A landscape with many valleys, sampled at points; each row gives a point and its height.
A ball rolls from a point to whichever of its 2 nearest points has the largest drop for the distance, and stops where none of them is lower. Distance is the straight distance between rows; heights are no part of it.
j_791: [134 124 147 151  80 127 118  96 151 149 168 199 150 171 137 142  94 120
 134 100 130 102 149 101 131]  (h 5.14)
j_934: [149  98 102 127 142 137 133 129 145 160  76 147 113 109 160 121  88  82
 169 126 126 107 150 162 109]  (h 2.70)
j_689: [108  70 122 130  74 137 117 120 140 118 152 141 107  84 104 105 163  78
 140 114  84  79 111  99 180]  (h 3.00)
j_516: [163 170 140  99 153  87 146 152 141 128  65 171  73 112 120 100  70  84
  93  74 100 187 156 181 159]  (h 4.75)
j_869: [129  93 121 113 129 134 112  85 157 140 101  70 141 161  98  98 168 152
 127 110 116  76 157 142 126]  (h 4.26)
j_831: [135 149 106  88 148  60 142 150 157 115  87 114 185 116 142 107 148 154
 143 147 144 144 118 160  93]  (h 3.96)
j_294: [118  57 150 132  86 158 133 123 103 116 141 132 105 115 139 147 151  82
 166 150 123  71 115 117 166]  (h 2.68)
j_483: [156 204 121 142 169 144 141 108 121 125 102 185 143 162 134 179 122 140
  98 138 129 163 125 114 109]  (h 4.27)
j_958: [123 150 135  94 118 156 118 136 113 162 160 134 114 145 172 198 107 118
 123 131 161 158 125  99  96]  (h 5.68)
j_642: [103 167 112 104 155  93 136 175 190  85  76 117 124 122 121 125 146 190
 129 132 112 232 101 129 124]  (h 1.10)
j_232: [128 163 176 157 131 168 137 119 117 112 103 212 109 136 121 159 104 124
 126  96 109 162 117 102  97]  (h 4.56)
j_717: [142 143 197 174  96  97 115 137  88 137 143 136 131 107 135  93 135 135
 155 119 122  83 131 117 112]  (h 5.07)
j_906: [128 119 108 129 121 143 169 134 135 113  32 131  78 110 118 141 117 140
 167 126  94 132  86 148 112]  (h 1.94)
j_234: [ 83  98 170 126 150 100 131 134 117  92 126  74 136 112 109  64 156 175
 143 130 123 136  89 150 117]  (h 3.14)
j_152: [152 190 141 117 118 163 115 112 147 147  92 168 155 137 134 173 159 120
  96  96 114 131 135  66  84]  (h 3.95)
j_89: [154 104 160 133 144 133 101 125 192 151  69 162 146  87 108  63 108  71
 160 124  95 127 169 114  79]  (h 2.53)
j_82: [122  94 106 131 100 146 139 139 102 116 172  68 124 176 130 170 137 168
 115 154 192 109 131 116 157]  (h 5.49)
j_476: [156 111  84 123 134  49 147 154 156 144 113 187 113 158 134 139  83 111
 136 111 130 140  99 143 119]  (h 4.87)
j_94: [130 138 131 139 104 112 122  77 126 134 198 162 187 164 116 166 127 138
 113 152 159  74 180  81 126]  (h 5.28)
j_102: [124 125  89 117  89 169 114 117 157 151 143 143 116  79 139 181 117  94
 165 145 110 121 173  73 149]  (h 5.85)
j_29: [ 93 106 133 118 109 135 119 137  94 107 151  58 130  84  93 118 181 158
  95 129 128  77 149 123 149]  (h 3.50)
j_539: [111 125 159  69  73 149 140 118 134 100 157 124 126 107 131 128 169  97
 178 120  90 160 136 140 143]  (h 2.90)
j_341: [135 157 107 141 126 144 141  82 124 126 182 138 162 194 119 165 134 157
  95 138 149 131 133 124 149]  (h 5.40)
j_382: [148 146  88 151 102 141 128 114 125 150 190  88 129 200 143 154  85 156
 111 137 180 133 151 138 172]  (h 5.51)
j_924: [108  48 130 119 164  52 103 160 156 143 150 116 102 128 133 115 127 137
 159 175 160 109  92  84 106]  (h 6.54)
j_416: [140 187 129  87 129  74 122 141 153 123  45 115 135 150 126  67 105 148
  80  87 101 175  85 195 115]  (h 4.37)
j_166: [151 118 137 148 145  88 112 146 165 143 113 154 107  90 117 100 119 105
 187 136 100 142 154  92  95]  (h 2.14)
j_685: [169 171 126 122 124 110 129 157 118 140 105 162 163 120 124 134 175 110
 104  99 107 123 100  77  82]  (h 3.68)
j_298: [138  84 148 103  99 144  95  88 128 140 120  86 161 134 107  94 164  93
 116 110 119  36 196 156 138]  (h 4.12)
j_228: [134 139  95 176  80 173 122 115  94 145 179  80 117 113 121 165 102 116
 129 176 167  87 157  84 167]  (h 6.18)
j_562: [126 140  85  93 113 121 138 156 193 111  62 112  92 122 118 129 131 151
 152 115  87 195 101 151 128]  (h 1.51)
j_230: [142  94  99  99 103  74 137 148 166 145 144 134 112 203 147 137 113 153
 170 105 135 150 110 147 137]  (h 4.76)
j_501: [122 138 154 123 136 156  99 116 151 158 101  85  79 113 138 158 125 153
 171 136 128 145 148  94  85]  (h 2.88)
j_256: [122  78  99 141 190 192  94 126 112 143 160  82 104 149 119 140 150 127
 111 118 146 108 134  72 130]  (h 5.05)
j_222: [124 118 107 221 133 126 121 116 100 135 166 126 103 125  99 137  83 148
 147 175 148  78 131  72 156]  (h 6.30)
j_610: [120  91 106 182 131 124 166 167  83  98 208 118 112 148 136 130 126 151
 129 145 168 150  79 127 176]  (h 1.29)
j_280: [102  78 137 184 165 110  82 120 119 150 150  91  92 119 106  98 106 153
 152 149 133  72 128 101 160]  (h 6.39)
j_602: [ 94 127  95  89 132  70 122 159 149 145 138 125 182  92 104  90 129 119
  47 122 122 141  72 121 112]  (h 4.15)
j_583: [ 60  95 114  99 164  89 116 168 123 109 146  78 191  80 109  92 166 149
  33 132 155 111 107 127 117]  (h 4.25)
j_320: [127 178 123 113 118 188 130 159  98 146 122 146  88  94 177 190 108 103
 112 130 133 173 113 128 122]  (h 5.88)
j_162: [127 160  80 105 154  69 129 170 159 136 106 123 172 133 143 118 141 165
  79 116 142 153  92 130 121]  (h 4.05)
j_763: [165 182 123 206 117 166 130 130  97 141 134 120 119  89 142 155 111 121
 150 164 146 110 174  89 134]  (h 6.33)
j_675: [112  85  94 110 110 116 125 150 136 130 181  87 127 129 137 134 132 140
 140 134 147 122 134 131 172]  (h 5.39)
j_159: [121  82 120 100 116 155 156 121 124 122 105 119 121 126 159 140 128 104
 176 152 135  99 115 166 126]  (h 2.35)
j_154: [111 160 173 203 126 160 122  83 104 130 132 185 117 144 101 147  93 167
 115 122 123 131 125  94 107]  (h 4.78)
j_727: [119 147 211 126  88 162 110  67 122 150 135 115 130 168 138 120 112 157
 139 107 132 121 159 164 109]  (h 3.49)
j_86: [ 90  85 146 142 160 128 103 124 113 115 123  67 110  87  83  70 181 146
 115 133 105  83  97 115 123]  (h 3.31)
j_28: [169 166 107 129 115 131 137 129 149 136  76 164  92 123 131 121  99  87
 131  80  85 159 157 170 171]  (h 5.00)
j_260: [143 186 101 120 154  85 150 164 111 121 143 171 131 116 170 123  96 116
  83 124 137 174 114 185 157]  (h 2.46)
j_856: [113 168 175 181 135  92 130 107  90 128 143 154 145 140 117 119 116 185
 106 120 129 107  94 118  96]  (h 4.93)
j_688: [176 170 124 130  62 180 138 130 128 140 124 155 108 145 163 151 127  89
 147  83  99 150 159 152 181]  (h 5.29)
j_342: [166 212 181 133 147  98 127 105 133 113  84 200 161 180 120  99 113 129
 127  87 110 153 150 163 101]  (h 4.01)
j_983: [119 135 140  37 131  95 137 146 133  84  97  79 185 131 112 122 196 143
 121 134 138 133 121 132  67]  (h 3.82)
j_607: [153 115 116 137 180 142 157 125 107 117 147 153 135 151 160 142  87 112
 160 169 158 160 141 174 125]  (h 2.54)
j_372: [185 164 100 189 160 166 167 128  79 104 127 130 122 183 128 134 128 127
 106 141 148 139 121 151 152]  (h 4.22)
j_420: [113 123  96 136  79 139 181 141  82  84 186 122 153 143 130 161 157 152
  96 137 152 125  77 147 196]  (h 1.67)
j_769: [102  87 145  86  97 165 114  83 125 121 130  98 146  81 122 124 141  83
 135 158 116  60 184 160 149]  (h 3.94)
j_971: [130 165 148  97 127  95 124 135 173 143  59 161  91 138  90  87  66 115
  91  86  85 199  98 169 111]  (h 4.53)
j_9: [143 113 121 191 176 195 120 103 101 150 123 126 106 169 114 142 127 133
 106 112 143 101 129  88 115]  (h 4.85)
j_725: [110 113 135 100 125 182 123  83 158 109 113 113 146  59 111 111 161  87
 166 149  82 111 177 126 134]  (h 3.66)
j_375: [ 97  41 135 103 147 145 113  82 150  96 143  98 127 160  79 106 177 130
 142 136 110  96 138 124 143]  (h 4.39)
j_804: [120 106 105 104 112  98 132 123 156 154 131 180 145 141 135 143 103 102
 110 120 133 110 101 108 102]  (h 4.99)
j_313: [121  74 190 155 136  89  61 127 142 160 138 122  93 133 122 116 113 120
 176 165 143  85 127  61 107]  (h 6.48)
j_882: [131 189 154 131 134 183 139  98  91 120  92 136 166  85 144 120 136 103
 123 130 107 117 142 161 116]  (h 6.62)
j_322: [109 143 162  80 137 175 141 107  82  90 128 121 177  81 150 150 174  99
 136 165 130 107 158 135  94]  (h 6.76)
j_904: [126  82  91 131 132 159 172 129 102 114 171 148 130 137 172 149  98  93
 145 175 164 120 109 161 161]  (h 2.67)
j_774: [183 182 108 162 121  78 149 173  89 136 158 152 121 127 163 144  91 127
 126 141 157 145 129 150 151]  (h 2.08)
j_890: [167 147 108 176 131  89 165 176  92 106 194 137 115 173 152 117 115 138
 127 138 161 172 111 176 185]  (h 1.70)
j_76: [184 183 127 191 167 155 139 149  69 150  70 121  89 176 140 153 103 141
  85 112 159 123 124 137 117]  (h 4.43)
j_549: [146 127 107  97 122  87 142 160 115 114 145 120 166 109 114 115 200 108
 118 123 105 113 103  89 110]  (h 3.48)
j_34: [113 106 108 166 179 107 153 147 125  90 122 119 118 131 109  96 144 174
 143 125 125 151  94 151 137]  (h 2.96)
j_78: [128 164  85 135  47 157 143 108 119 140 154 129 138  95 129 178 128 120
 121 136 115  96 145 105 182]  (h 6.04)
j_481: [116 167 114  80 110 119 136 128 148  98 178 139 142  80 126 149 165 120
 153 136  89 197 139 116 145]  (h 2.40)
j_991: [ 78  41 141 107 150 110 130 106 160 112 130 111 117 194 115 118 138 173
 139 131 151 111  82 141 118]  (h 4.51)
j_217: [147 113 132  97 128 145 127 120 183 152  71 196 142 110 154 126  83  65
 157 128 117 148 156 138  70]  (h 2.95)
j_12: [ 86 122 108 152 150 124 146 116 146 130  74 131  89  92 115 141  66 166
 146 157 120 131 102 155 109]  (h 2.24)
j_349: [113 175 118 104 146 129 127 132 129 119 177 167 135 104 135 128 130 110
  91 103  98 200 116 154 150]  (h 2.92)
j_267: [124  98 118 107  76 101 129 136 139 117 133 157 157  71  89  96 176  71
 121 131  86  82 111  70 128]  (h 3.27)
j_103: [101 151 139  90 107 133 136 124 113 105 108  69 155 119 114 135 178 179
 104 127 130 119 132 142 118]  (h 3.67)
j_930: [152 166 122 136  79 185 110 133 159 142 116 172 104  93 148 164 115  92
 157  97  93 161 177  96 142]  (h 5.58)
j_390: [103 116  90 168 196 117 170 163 112  79 127 149 119 123 121 111 100 155
 100 124 143 183  97 189 172]  (h 2.75)
j_84: [ 80  63 143  80 127 102 128 125 164 135 102  99 145 154  96  89 129 147
 103 129 136 134  58 129  76]  (h 4.58)
j_243: [187 202 169 110 151  80 129 138 113 110  55 143 120 173 124  72 113 129
 121  77 102 160 131 195 122]  (h 4.21)
j_108: [ 85 107  74 118 174 130 128 187 117 116 148  86 183 100 152 133 176 146
  46 112 172 137 117 119 144]  (h 4.35)
j_525: [108 126 166  41 108 149 116  98 155 105 126 104 157  99 103  89 155  86
 157 132  85 160 148 142  96]  (h 3.28)
j_440: [154 166 189 171 161 142 113  72 117 147 117 149 144 192 131  88 110 148
 134  94 124 124 162 172 106]  (h 3.75)
j_824: [ 99 105  72 110 173 169 142 145 118 125 157 133 149 139 152 153 144 128
  67 110 155 147  90 143 153]  (h 4.52)
j_776: [106 124 212 124 104 143 102  94 138 143 144 129  99 134 130 139 124 143
 178 134 129 138 143 100  85]  (h 3.20)
j_169: [134  91 127  86  94  52 126 133 185 152 119 115 126 183 111  93 140 141
 150 114 115 124  88 116  91]  (h 4.66)
j_388: [145 131 129 137 132 103 115 141 149 140 132  83  96  96 132 122 142 153
 196 141 110 150 157 121 121]  (h 2.52)
j_570: [119  79 136 114  84  76  95 153 133 152 156  80 100  93 130 121 135 121
 148 149 134  69 149 102 160]  (h 5.30)
j_46: [100  51 141  91 159 175  99 122 113 130 173 114 103 155 150 171 133  98
 136 156 162 117 131  96 118]  (h 5.27)
j_272: [ 87 106 124  59 129 171 104 123 124 128 194 108 115 122 145 205 124 119
 121 160 167 154 170  86 106]  (h 5.47)
j_223: [193 130 142 186 166 134 134 120  94 140 133 114 128 197 142  92 128 135
 145 112 153 120 161 162 129]  (h 3.99)
j_532: [104  99  90 178 173 131 145 123 115 136 111 137  95 113 123 125  45 149
 112 133 146 125 107 182 154]  (h 2.49)
j_746: [145 201 147 185 111 163 128 133  97 139 110 156 131  61 137 134 126 118
 116 118 107 124 150 110 132]  (h 6.47)
j_489: [131  97 197 140  67  87  83 133 125 145 130 131 134  69 126  95 138  97
 155 149 119  47 158 100 138]  (h 5.19)
j_896: [151 171  96 179 191 164 113 124 104 155 100  80 120 164 123 136 136 180
  72 103 147 129 117 119 127]  (h 4.63)

For each start below, name the point where the ball stops.
j_489: j_159
j_688: j_166
j_46: j_166
j_108: j_642
j_86: j_642
j_382: j_481
j_169: j_481
